The views of a scene show one set of named points, each view turned or mirrored, and shifted as a whole, with a little noise and some points left out.

Scene 1
View 1
z800: 37  22  1  16  -7  -8  -9  29  -61  -30  -22  -10  -11  -8  5  -19  -30  37  -33  -13  -24  28  -8  -40  -13  -3  -17  0  -5  -23  38  -30  -4  16  -36  52  0  39  -4  -4  -31  23  -18  -50  -55  21  25  4  3  -10  -32  -27  24
z270: 5  24  8  14  2  15  3  1  -18  -5  4  9  6  -1  -10  -9  -8  20  4  -10  -8  6  -18  -3  -15  4  -26  -17  29  1  -3  -18  -9  2  -10  46  3  20  -7  -2  -20  9  -16  -25  -10  12  19  14  11  0  -21  5  17
z100: 47  -26  -23  30  -2  -1  47  19  32  0  -16  -23  -10  -10  -11  3  -15  22  13  -30  28  22  25  -47  18  14  -15  -1  25  -14  12  -24  15  26  -18  54  37  16  -10  14  -15  -17  -19  -6  -34  52  14  -4  -17  -14  -30  25  -10
z710: -12  -5  4  26  6  33  41  -23  45  15  19  5  24  -11  -12  24  6  5  43  -5  22  -17  6  -2  8  16  -30  -18  42  25  -39  -26  2  -22  18  47  24  4  -4  12  -21  -15  4  15  17  40  0  1  12  1  -13  46  0
z368: 10  3  -23  27  -7  27  12  1  29  8  -14  -2  -5  -9  -11  10  -20  6  14  -14  22  5  4  -24  -17  20  -33  -6  26  10  -15  -13  8  -5  -2  25  21  19  -3  -1  -15  -10  0  -2  9  32  11  18  8  5  -22  25  15
z642: -1  -25  -9  58  29  52  29  31  5  -7  13  46  -23  -16  -14  -19  11  26  5  -46  34  6  5  14  -10  23  -31  -8  31  3  25  14  -1  19  -11  51  16  32  -8  -2  -31  0  -33  -5  -15  13  6  12  -9  2  6  28  10
z602: 12  0  -6  22  21  28  13  22  -31  -13  -21  29  -31  -7  2  -7  -21  27  -21  -26  2  10  4  -14  -19  17  -36  2  8  -3  28  -4  6  13  -23  42  11  31  -5  -7  -38  15  -13  -27  -29  18  11  24  4  -1  -17  -8  25
z544: 7  30  -17  7  6  19  -6  17  -14  -1  -23  8  -23  5  -15  -17  -11  18  -13  -14  0  14  -22  -14  -25  18  -24  -10  13  3  8  -1  0  12  -8  25  16  16  -4  -8  -11  9  -18  -22  -9  11  23  22  15  5  -27  0  25
z308: 9  6  3  17  21  16  22  19  -30  -13  -12  14  -16  -5  -1  -10  -3  30  -13  -16  -2  8  -1  -15  -2  14  -23  -4  3  0  23  -16  1  10  -13  53  17  21  -3  2  -30  15  -13  -20  -35  25  11  2  6  -6  -21  -3  17
z762: 12  15  -29  13  -11  15  5  6  17  3  -31  -18  -14  -9  -5  11  -22  9  1  -1  13  10  -3  -42  -15  23  -26  1  4  11  -11  -21  13  -6  2  20  28  14  5  -3  -11  -4  9  -5  -2  39  14  10  15  4  -34  12  22
z649: -16  20  8  28  2  26  5  -1  -8  -8  13  7  15  -13  -7  -1  9  21  11  2  0  -4  -18  -5  -8  11  -22  -13  14  17  -12  -24  -10  -19  10  44  9  19  2  3  -20  8  -1  -6  -4  24  9  -6  20  6  -13  19  20
z307: 12  22  -38  16  -12  28  -12  9  25  12  -30  -1  -21  0  -19  -3  -29  0  4  -17  20  14  -13  -22  -37  23  -35  -8  27  8  -15  4  9  5  -6  6  19  18  -1  -14  -5  -9  -9  -12  19  15  22  36  12  11  -29  16  25
z965: -28  14  5  37  25  50  0  18  -34  -15  6  45  -15  -13  -2  -14  11  26  -12  -13  3  -6  -18  12  -24  20  -32  -8  4  18  14  -1  -9  -10  3  40  4  31  3  -9  -35  21  -9  -13  -9  9  5  9  20  11  0  6  34
z126: 27  19  -18  41  -26  -14  -2  34  -3  -21  0  -46  11  -20  -10  -20  12  36  1  2  4  31  -22  -52  11  6  11  -7  -10  -10  15  -42  -6  5  1  52  28  22  5  14  6  0  -14  -11  -42  44  21  -40  5  -5  -29  20  8
z959: -16  8  11  49  14  39  3  22  -31  -22  18  31  -1  -20  -2  -17  14  33  -5  -16  3  1  -16  6  -14  12  -24  -9  8  8  18  -11  -12  -6  -3  54  2  36  1  -3  -33  17  -14  -15  -22  15  8  -5  11  5  2  11  25
z399: 11  36  -19  15  -23  -5  -16  18  -20  -18  -27  -37  -2  -13  2  -2  -11  26  -17  17  -11  17  -22  -58  -9  12  -7  2  -27  5  3  -41  2  -13  4  31  23  20  13  3  -6  13  13  -16  -28  43  16  -19  24  2  -38  -1  29
z131: 12  -28  -24  51  5  33  38  17  40  1  -2  4  -11  -20  -10  7  -2  17  18  -28  40  7  19  -26  2  25  -25  0  22  9  3  -12  11  5  0  44  33  22  -2  7  -21  -15  -8  10  -12  46  3  -1  -5  1  -11  38  4
z365: 5  -16  -11  23  33  31  48  13  25  10  -1  24  -21  -2  -20  -6  13  18  14  -33  30  2  5  3  6  25  -24  -10  35  8  5  4  6  19  -1  49  33  6  -9  7  -19  -8  -25  3  -12  27  7  10  -3  -4  -14  30  0
z872: -5  13  8  -3  22  13  37  -10  2  7  -2  3  3  2  -10  7  10  16  14  -1  0  -8  -6  -7  10  16  -20  -14  22  14  -15  -26  1  -4  10  51  26  -3  -5  11  -18  3  -3  -3  -10  32  8  1  16  -5  -26  16  8
View 2
z762: 16  2  -14  -19  -9  -13  -24  5  3  -25  8  48  -11  7  15  -11  3  -20  13  -16  -12  -16  18  21  -1  10  -6  12  -12  -6  30  -6  -32  19  19  6  -14  9  -14  5  28  -19  23  0  -21  -4  -2  24  2  -45  -22  -3  -4
z872: 5  0  -7  -10  -27  -2  -21  0  -8  -16  7  20  -1  10  -8  6  1  -9  -12  -1  -7  -2  -8  27  -18  -11  11  15  -38  0  36  -25  -30  8  -6  13  -3  1  -15  15  0  -1  41  2  -39  -11  -25  -4  -29  -31  13  -4  0
z959: 11  -39  16  -7  -30  18  -14  4  -23  -8  17  -1  -25  12  -24  14  -16  17  36  -28  14  -9  7  23  -4  -15  9  -7  -21  11  10  -5  -23  -3  -16  31  13  1  -6  -36  -17  5  28  -21  2  -14  -13  -23  -13  -38  5  5  5
z649: 15  -14  0  -8  -29  6  -22  0  -7  -25  16  13  -9  11  -23  1  2  15  16  -10  -2  0  14  13  -12  -3  3  10  -24  19  22  -16  -38  -1  -4  15  2  -7  -8  -10  -11  0  33  -5  -18  -17  -16  -9  -26  -46  9  0  -8
z100: -14  -2  -2  -40  2  -21  -17  1  -42  -27  -5  35  -19  18  29  16  -15  -23  -30  5  4  -28  -34  36  -13  28  -15  1  -9  -18  43  3  -26  19  30  6  4  27  -47  3  23  1  53  -15  -20  -7  -13  1  22  -5  -29  21  21
z965: 14  -41  16  1  -33  21  -16  7  -10  5  18  5  -21  11  -18  10  -10  7  50  -45  3  -10  14  27  -6  -34  20  0  -26  8  9  -12  -19  -4  -19  38  10  -1  4  -32  -8  -2  16  -17  -1  -16  -7  -13  -18  -44  6  -8  3
z270: -3  -14  -3  -3  -19  2  -26  -7  -16  -14  9  1  -17  10  -22  -2  1  -1  2  -2  6  -16  7  11  2  -15  6  -9  -37  3  20  5  -38  10  -20  19  1  12  0  -20  6  -2  27  -4  -14  -5  -14  -2  -25  -51  -5  7  3
z800: 16  -18  -9  -6  -5  10  -8  7  -25  -17  14  8  -33  -9  -23  -5  -39  -21  9  3  50  -26  -6  31  43  8  -10  -46  -21  -32  1  41  -15  41  -28  13  -22  26  0  -38  11  -16  22  -18  7  38  -20  -4  5  -59  -17  23  26
z308: 8  -21  2  -10  -21  10  -10  6  -21  -6  11  14  -18  5  -7  12  -25  -17  11  -16  20  -16  -15  37  7  -11  8  -12  -28  -18  17  3  -12  19  -14  23  -4  13  -10  -17  2  -5  29  -15  -12  7  -20  -10  -6  -33  -2  5  17
z307: -12  -7  -8  -12  -8  -17  -41  -7  1  -10  4  31  -22  11  22  -16  23  -25  18  -31  -26  -31  28  5  -2  -14  2  9  -23  2  29  5  -46  7  10  17  2  18  -4  -13  42  -16  7  2  -17  -14  12  37  -7  -50  -42  4  -8
z710: 0  -3  3  -23  -18  -15  -30  -6  -11  -25  2  27  4  35  -10  6  25  21  -16  3  -37  -3  5  15  -53  2  6  35  -29  28  48  -38  -43  -8  25  14  14  2  -23  22  3  10  54  3  -34  -54  -9  -3  -20  -21  11  -17  -9
z602: 5  -33  9  -8  -9  8  -14  5  -21  8  7  15  -29  11  -5  4  -20  -18  24  -28  14  -30  -3  36  7  -21  13  -22  -27  -21  12  16  -8  20  -13  34  -2  26  1  -31  20  -11  15  -20  3  4  -6  -1  7  -40  -16  -3  23
z365: -24  -20  12  -22  -23  -5  -25  -1  -33  0  0  16  -16  23  25  24  -1  -18  -3  -27  -16  -21  -23  32  -29  -22  16  17  -30  -2  42  -23  -24  -4  8  30  23  12  -30  -3  9  10  38  -12  -28  -27  -11  -4  -10  -2  -12  6  9
z126: 10  6  -14  -30  -20  -2  -11  9  -26  -59  20  23  -22  -11  7  10  -28  -5  5  6  33  -3  -5  16  26  47  -34  -3  10  0  21  3  -43  13  10  -11  -8  -8  -44  -20  -14  -5  45  -13  -16  22  -21  -6  -1  -36  -22  49  -5
z131: -4  -18  12  -37  -9  -12  -17  4  -29  -17  1  36  -18  29  25  18  -2  0  3  -22  -18  -20  -11  34  -33  11  -4  19  -6  3  40  -17  -25  -1  36  21  18  17  -38  -2  14  5  45  -16  -14  -34  -1  -2  16  -4  -20  3  8
z642: -22  -47  30  -20  -22  6  -20  0  -44  9  3  1  -32  29  13  28  -8  2  24  -43  -7  -27  -16  33  -27  -28  17  2  -22  5  26  -7  -19  -12  1  43  35  18  -24  -35  3  14  31  -28  -1  -33  -1  -15  1  -6  -18  8  15
z368: -1  -8  -1  -21  -6  -16  -30  -3  -8  -18  2  35  -15  22  11  -6  14  -8  6  -16  -24  -21  15  16  -19  1  0  14  -19  6  34  -8  -38  7  22  15  4  16  -15  -2  28  -7  28  -3  -16  -26  3  18  0  -36  -22  -5  -1
z544: -7  -12  -7  -2  -22  0  -28  -2  -9  -6  11  14  -24  -3  8  -4  -1  -29  22  -28  2  -22  11  18  17  -22  8  -6  -29  -10  19  7  -33  12  -17  18  -2  9  -2  -21  18  -13  9  -5  -17  8  -6  16  -19  -49  -25  14  1
View 3
z642: 3  -14  -46  23  30  -9  -16  22  -8  -4  20  -9  -9  4  -19  6  48  -5  -26  -13  0  -15  16  4  -5  -16  -6  30  16  -29  -7  21  -5  34  1  45  -20  -41  -20  -7  -12  19  -19  -29  -16  2  15  43  9  -28  -76  8  -21
z399: 3  0  -13  -10  -9  -36  -29  23  32  -14  26  -30  -39  -33  15  -3  5  17  -51  -18  -2  36  20  -25  -17  29  2  -6  -10  -10  -12  -2  -22  1  -72  -5  -12  -19  -20  44  17  14  7  29  13  -15  35  -28  -4  18  10  1  3
z307: 6  -14  -37  9  6  -29  -13  32  -18  -13  9  -36  -33  -13  4  -7  -2  24  -18  7  46  -3  -4  -10  26  14  13  -4  12  -28  3  7  -8  -13  -37  23  -33  -53  8  36  5  48  2  11  -27  -12  -11  2  17  1  -20  22  -3
z270: 10  17  -22  13  20  -42  -13  13  6  -19  -5  -28  -22  -17  -10  15  21  -2  -25  -14  9  13  13  -16  -3  1  -6  -16  25  -26  3  6  -18  -7  -30  12  -20  -29  -21  30  -2  13  -28  12  2  -9  15  13  9  -18  -34  25  10
z872: -6  -2  -14  28  7  -6  12  18  4  -3  -8  -14  -17  -29  -7  5  20  9  -23  -23  13  4  0  -4  -19  13  -5  -21  23  -15  5  -3  -9  -8  -11  7  -4  -20  -28  17  -5  -1  -17  -3  3  -14  39  -8  1  -20  -15  44  1
z308: 6  -10  -17  20  13  -27  -25  2  5  -5  15  -21  -26  -18  -22  11  19  -10  -36  -15  -10  16  23  -12  -15  4  -7  1  13  -23  -3  1  -26  19  -38  12  -10  -34  -37  16  -15  0  -12  8  1  -13  39  5  0  -5  -47  3  -2
z100: -24  -43  -8  26  10  -16  -5  16  1  5  34  -1  -12  -23  -18  4  15  -17  -23  -13  6  18  18  -22  -32  -1  2  9  -11  -19  -19  -4  -28  18  -10  14  3  -25  8  -16  -2  2  20  -23  7  7  -16  3  -25  37  -15  42  -39
z762: -3  -20  -18  7  -4  -18  -2  30  1  0  21  -26  -32  -24  8  -6  -1  23  -26  -4  24  8  -4  -10  -1  26  9  -2  -1  -12  -4  -7  -17  -1  -42  15  -18  -34  -8  28  9  29  8  11  -5  -12  13  -10  7  16  3  22  -12
z131: -14  -29  -27  18  13  2  10  35  1  9  31  -2  -9  -12  0  -5  31  8  -23  -13  9  -7  -2  0  -20  4  0  24  -4  -11  -14  3  -11  24  0  34  -9  -28  -5  -9  6  21  4  -28  -1  4  4  20  0  7  -20  31  -38
z365: -11  -27  -34  36  15  7  1  23  -13  1  7  -5  -10  -15  -19  0  33  -1  -20  -18  18  -10  6  0  -12  -5  1  8  18  -27  0  12  -2  13  9  28  -8  -38  -11  -8  -11  9  -6  -30  -16  -5  18  13  -3  -19  -47  36  -20
z649: 6  23  -27  3  14  -21  1  31  21  -14  -1  -21  -16  -19  12  5  34  18  -33  -24  4  4  3  -3  -14  12  -9  -8  18  -10  0  7  -7  -2  -23  17  -18  -15  -29  32  12  16  -29  2  7  -9  36  10  14  -29  -16  24  7
z602: 16  -16  -21  17  18  -38  -33  1  -8  -2  26  -31  -32  -3  -25  13  11  -6  -29  -1  -7  10  19  -10  4  3  -1  10  12  -27  -3  -2  -33  27  -47  24  -22  -48  -35  20  -18  14  -14  14  -8  -11  27  22  12  0  -59  -11  -6
z368: -4  -13  -25  11  10  -17  9  34  -5  0  14  -21  -20  -15  6  -3  12  20  -16  -3  27  -4  -10  -5  1  13  6  1  7  -13  -3  -4  -15  -1  -20  26  -21  -34  -2  19  9  34  -3  -3  -7  -5  -3  13  11  4  -8  33  -16
z126: -12  3  -22  -8  1  -34  -35  26  45  -22  27  -9  -22  -36  13  -1  32  -5  -58  -34  -8  44  40  -37  -39  5  -6  5  -16  -15  -23  19  -13  7  -47  -6  -1  -8  2  19  21  1  12  1  21  1  10  -22  -26  19  -1  19  -9
z710: -14  4  -20  21  17  8  47  44  7  4  -8  -6  0  -21  15  0  33  23  -9  -23  25  -19  -26  10  -21  14  -5  -12  20  -2  2  -4  -2  -9  19  27  -10  -9  -13  9  14  19  -24  -24  9  -2  14  19  14  -23  6  66  -14
z959: 17  20  -36  3  25  -27  -23  20  19  -14  11  -21  -17  -5  -3  10  46  4  -42  -22  -17  3  19  -2  -11  -3  -13  13  17  -19  -4  15  -11  21  -28  29  -22  -27  -41  23  0  13  -36  0  3  -6  42  29  15  -36  -54  -4  2
z800: 17  0  -4  4  15  -73  -58  -13  16  -16  26  -35  -39  -15  -27  24  4  -25  -42  -8  -23  46  45  -35  -12  2  -6  -4  3  -27  -12  -3  -49  17  -76  0  -15  -34  -31  33  -15  -3  -10  36  13  -8  19  2  -7  23  -45  -14  6
View 4
z270: -11  4  6  9  9  -30  8  12  40  39  -7  16  4  0  4  21  -16  -20  8  -1  2  22  -1  15  10  15  -2  2  -21  -6  24  -18  -12  -1  36  5  5  -9  7  -6  13  -2  18  -2  23  0  20  12  4  0  5  3  -14
z368: 17  11  0  9  8  -11  -4  -2  19  14  8  -7  11  -15  7  15  12  3  7  12  -6  23  -3  1  -18  4  13  -11  4  -3  5  -5  -27  7  42  15  -3  -11  2  8  9  4  19  18  17  -1  8  -1  10  -27  19  33  -14
z762: 7  13  -5  22  13  -5  -6  -13  34  25  21  -16  2  -14  9  5  7  2  0  11  -8  13  -3  2  -31  8  9  -14  -3  2  8  -18  -19  17  48  -10  1  0  6  15  0  7  15  23  11  -10  -1  1  10  -34  19  30  -26
z642: 18  26  30  -45  -4  -37  3  11  13  0  -16  -8  31  -7  4  18  -32  2  15  18  4  49  -22  4  -10  -13  5  6  -3  -6  15  2  -31  -7  25  38  -3  6  15  -43  37  -18  30  2  21  17  15  31  11  -16  -12  11  35
z872: -19  14  23  12  25  -21  8  6  19  24  24  12  11  3  7  8  11  -4  4  2  8  11  6  7  -7  -3  -10  -26  -20  -12  24  -16  -9  -11  49  17  -24  -6  13  5  22  -12  19  -4  24  7  20  -6  -3  7  15  33  -16
z126: -44  -14  16  17  44  -5  26  -8  51  36  7  -3  4  -7  -19  -17  3  -22  -24  34  8  22  -1  37  -51  -3  -27  -9  -36  8  22  -28  -34  31  32  3  27  6  -3  -7  -13  -1  48  17  39  -11  -31  7  38  -20  -7  9  -16
z307: 34  15  -12  20  -8  -11  -10  3  49  21  1  -15  0  -21  18  18  9  7  31  4  -16  33  -3  -4  -14  16  30  8  -5  -2  -2  -8  -16  14  47  -4  6  -1  -4  17  10  8  4  31  21  -1  10  18  3  -43  18  12  -17
z399: -32  -2  -8  34  34  -11  4  -16  56  45  24  -15  -1  -9  2  -13  -10  -24  -26  13  0  -2  -6  23  -41  4  -18  -12  -24  2  22  -42  -15  27  39  -32  22  8  6  5  -19  13  20  15  9  -27  -15  0  16  -28  2  14  -36
z100: -5  14  38  -23  17  14  17  -29  16  21  6  1  -6  -3  -28  8  5  18  -5  30  5  36  4  21  -48  17  3  -32  8  22  16  5  -50  29  45  22  -9  9  12  -3  6  -22  53  28  39  17  -24  9  36  -13  23  30  -6
z544: 1  17  5  10  1  -25  -1  3  60  34  4  -7  -2  -6  14  11  -21  -7  20  -2  -5  25  -5  8  -12  12  9  6  -24  -5  18  -24  -3  12  43  -16  6  14  6  -2  14  -4  7  13  20  -2  12  28  0  -21  3  -7  -11
z602: 2  27  12  -27  -6  -31  -6  -14  39  34  -3  -8  1  -1  5  19  -58  -10  1  0  1  22  -18  10  -9  18  4  -3  0  5  30  -21  -17  12  31  -17  6  17  24  -29  14  -6  15  7  0  -3  11  31  4  -14  0  -5  0
z800: -35  5  11  -11  10  -20  10  -26  66  66  -9  5  -20  9  -15  13  -69  -33  -19  2  4  12  -10  38  -14  40  -11  -2  -14  18  43  -36  -17  33  31  -42  26  21  22  -26  -10  -5  28  7  10  -11  -6  33  21  -2  -4  -26  -22
z308: -19  20  25  -17  14  -27  5  -10  37  35  8  -1  3  6  0  9  -39  -12  -7  4  8  17  -11  17  -17  7  -11  -13  -14  0  33  -24  -14  7  35  -8  -3  16  23  -24  16  -14  23  -1  11  1  8  21  7  -3  -1  4  -3
z710: 6  3  10  13  24  -18  4  19  -15  2  13  14  31  -11  7  16  43  2  5  15  2  20  3  -3  2  -13  -1  -24  0  -17  6  5  -30  -22  44  56  -25  -35  1  12  21  -1  26  -2  27  6  24  -29  5  -4  23  63  -12
z365: 8  29  37  -21  8  -18  7  4  16  5  9  -2  15  -4  4  10  6  19  24  13  4  40  -3  -1  -22  -10  5  -17  -11  -5  13  3  -23  -4  45  37  -26  7  13  -10  37  -27  27  10  33  24  12  17  7  -8  11  27  13
z965: 0  19  6  -11  5  -54  -7  18  30  17  -1  -9  32  -5  26  12  -42  -24  2  1  3  18  -25  3  7  -16  -9  12  -21  -20  23  -27  -4  -17  23  3  7  1  17  -35  26  4  5  -14  -4  -9  31  19  -9  -15  -17  5  11
z959: -13  8  10  -15  14  -48  5  16  27  20  -9  2  31  -2  11  9  -39  -30  -7  10  6  22  -20  14  2  -13  -17  8  -20  -13  26  -23  -17  -11  18  14  14  -3  13  -40  19  1  22  -13  8  -7  19  16  6  -9  -19  4  11
z131: 15  17  22  -21  13  -8  3  -9  0  -2  5  -11  23  -14  -5  6  9  14  -1  30  1  35  -10  4  -36  -12  4  -20  10  3  6  6  -44  7  36  37  -8  -4  9  -13  17  -9  39  18  23  9  -5  2  22  -27  12  44  9
View 5
z365: -11  -35  7  -3  2  -14  -32  -12  -13  -12  9  21  -23  -20  17  8  -8  29  17  14  13  -12  11  3  11  2  1  -18  -18  -17  1  -14  -19  -29  -23  4  -2  -1  -20  -16  19  22  -2  23  -7  -28  -45  -15  -10  21  6  46  -11
z399: 14  -25  -21  -20  2  -2  24  -6  3  3  -17  -7  -31  -18  -43  27  28  -26  3  -5  -22  -2  -4  -2  -31  22  3  15  28  15  -40  -13  35  -12  2  -19  15  5  -8  -11  17  12  12  30  17  -2  36  -46  11  -9  -11  -17  -20
z872: 4  -33  -8  0  -12  -9  -24  -7  -22  6  13  2  -10  -20  -3  2  11  18  3  14  0  4  8  26  0  -9  -14  0  9  -23  -12  -16  -4  -30  -9  -2  3  2  -16  -20  7  37  13  15  12  -1  -16  -23  -8  4  -4  1  -11
z602: 0  -3  14  2  26  -11  -3  -19  -7  -1  -24  9  -44  -9  -38  11  -16  -1  7  25  -28  1  21  2  -12  26  7  -11  -46  -8  -31  -20  5  -14  -2  10  -21  4  1  -15  19  -5  -4  48  -5  -11  -4  -16  14  16  22  16  -12
z368: -5  -25  2  21  -1  -1  2  -7  -12  -21  -8  -4  -18  -13  10  11  2  -9  4  -3  -4  -1  3  -28  3  15  -3  -7  2  -16  -3  -10  9  -19  -4  -8  12  2  -17  -11  25  14  -2  -1  11  0  -20  -10  -17  4  12  28  -14
z544: 4  -11  -2  1  15  -15  6  -23  -12  8  -14  17  -23  -13  -16  13  13  12  10  12  -17  14  10  -17  -2  10  10  16  -24  -5  -32  -10  1  -22  1  0  -1  -6  -10  3  34  0  -15  29  3  -7  11  -21  14  8  21  2  -3
z649: 4  -20  -20  0  0  -7  -20  1  7  4  6  -17  -15  -26  3  18  10  11  2  18  -23  12  -8  7  -3  2  -20  9  -8  -26  -22  -20  4  -20  19  -9  12  -11  1  -14  7  34  16  17  19  -2  -16  -29  0  -9  0  4  -16
z965: -6  0  -3  -4  13  -16  -32  -13  19  11  -12  -12  -41  -27  -7  11  -14  28  11  33  -36  24  -3  -2  -8  10  -10  12  -60  -20  -30  -46  -5  -19  24  -2  -7  -8  7  -11  21  20  10  39  8  -12  -21  -26  11  1  18  7  -19
z762: -2  -26  0  9  -5  0  13  -10  -13  -14  -17  -3  -25  -12  -11  9  12  -19  4  -12  -6  0  1  -23  -10  18  2  4  17  4  -11  -15  19  -19  -9  -14  10  10  -23  -10  29  10  0  4  15  3  6  -22  -12  3  4  8  -17
z959: 2  -10  -12  -12  20  -13  -28  -4  25  4  -3  -11  -36  -29  -9  25  -10  20  10  35  -35  7  -1  9  -9  16  -12  -2  -46  -24  -33  -29  0  -15  21  0  -1  -15  14  -14  7  22  13  47  5  -20  -23  -31  14  -1  8  20  -18
z308: 4  -21  0  -14  15  -12  -11  -13  -5  2  -8  10  -35  -17  -34  15  -3  5  8  23  -16  -6  15  22  -14  16  1  -9  -18  -7  -30  -17  3  -19  -10  5  -10  2  -5  -20  7  13  7  48  -3  -17  -4  -30  12  11  2  11  -15
z307: -5  -14  3  27  5  -7  17  -19  -18  -13  -18  9  -15  -8  9  9  11  -5  9  -7  -8  12  4  -54  9  15  9  12  -13  -7  -10  -4  8  -21  1  -7  11  -2  -22  7  47  -4  -23  -1  11  5  0  -6  -8  7  27  18  -5
z710: -8  -41  -10  22  -20  0  -33  9  -13  -19  22  -20  1  -25  37  4  4  9  0  6  4  -4  -6  3  14  -9  -30  -14  17  -41  15  -15  -3  -28  1  -8  21  -1  -16  -23  3  49  16  -17  20  2  -50  -11  -34  -2  -6  30  -17
z100: 3  -51  2  -7  12  -2  4  -2  -20  -32  2  24  -21  -9  -14  23  2  -21  10  -4  19  -47  25  8  -4  26  11  -42  29  0  -2  18  10  -15  -42  4  5  3  -19  -24  2  8  -6  29  -12  -30  -21  -21  -11  21  -11  56  -12
z642: -13  -19  6  -5  24  -16  -37  -9  13  -16  -1  10  -38  -24  16  18  -27  31  21  29  -9  -11  9  -10  7  20  0  -22  -57  -22  -10  -23  -19  -18  -3  8  -7  -13  -1  -14  17  13  -4  43  -12  -39  -53  -15  2  20  18  62  -16
z131: -12  -40  5  0  3  -2  -18  1  2  -34  -2  0  -31  -19  15  17  -13  -4  14  -1  9  -28  3  -13  0  22  -3  -29  2  -9  7  -16  4  -16  -20  -6  10  3  -19  -23  15  20  6  14  -1  -28  -44  -17  -20  12  -3  59  -24

Which points are out of place in each view (at most two, in the order of its rows)? Write none if all are in place.
view 1: z602
view 2: none
view 3: z307
view 4: z368, z365
view 5: z308
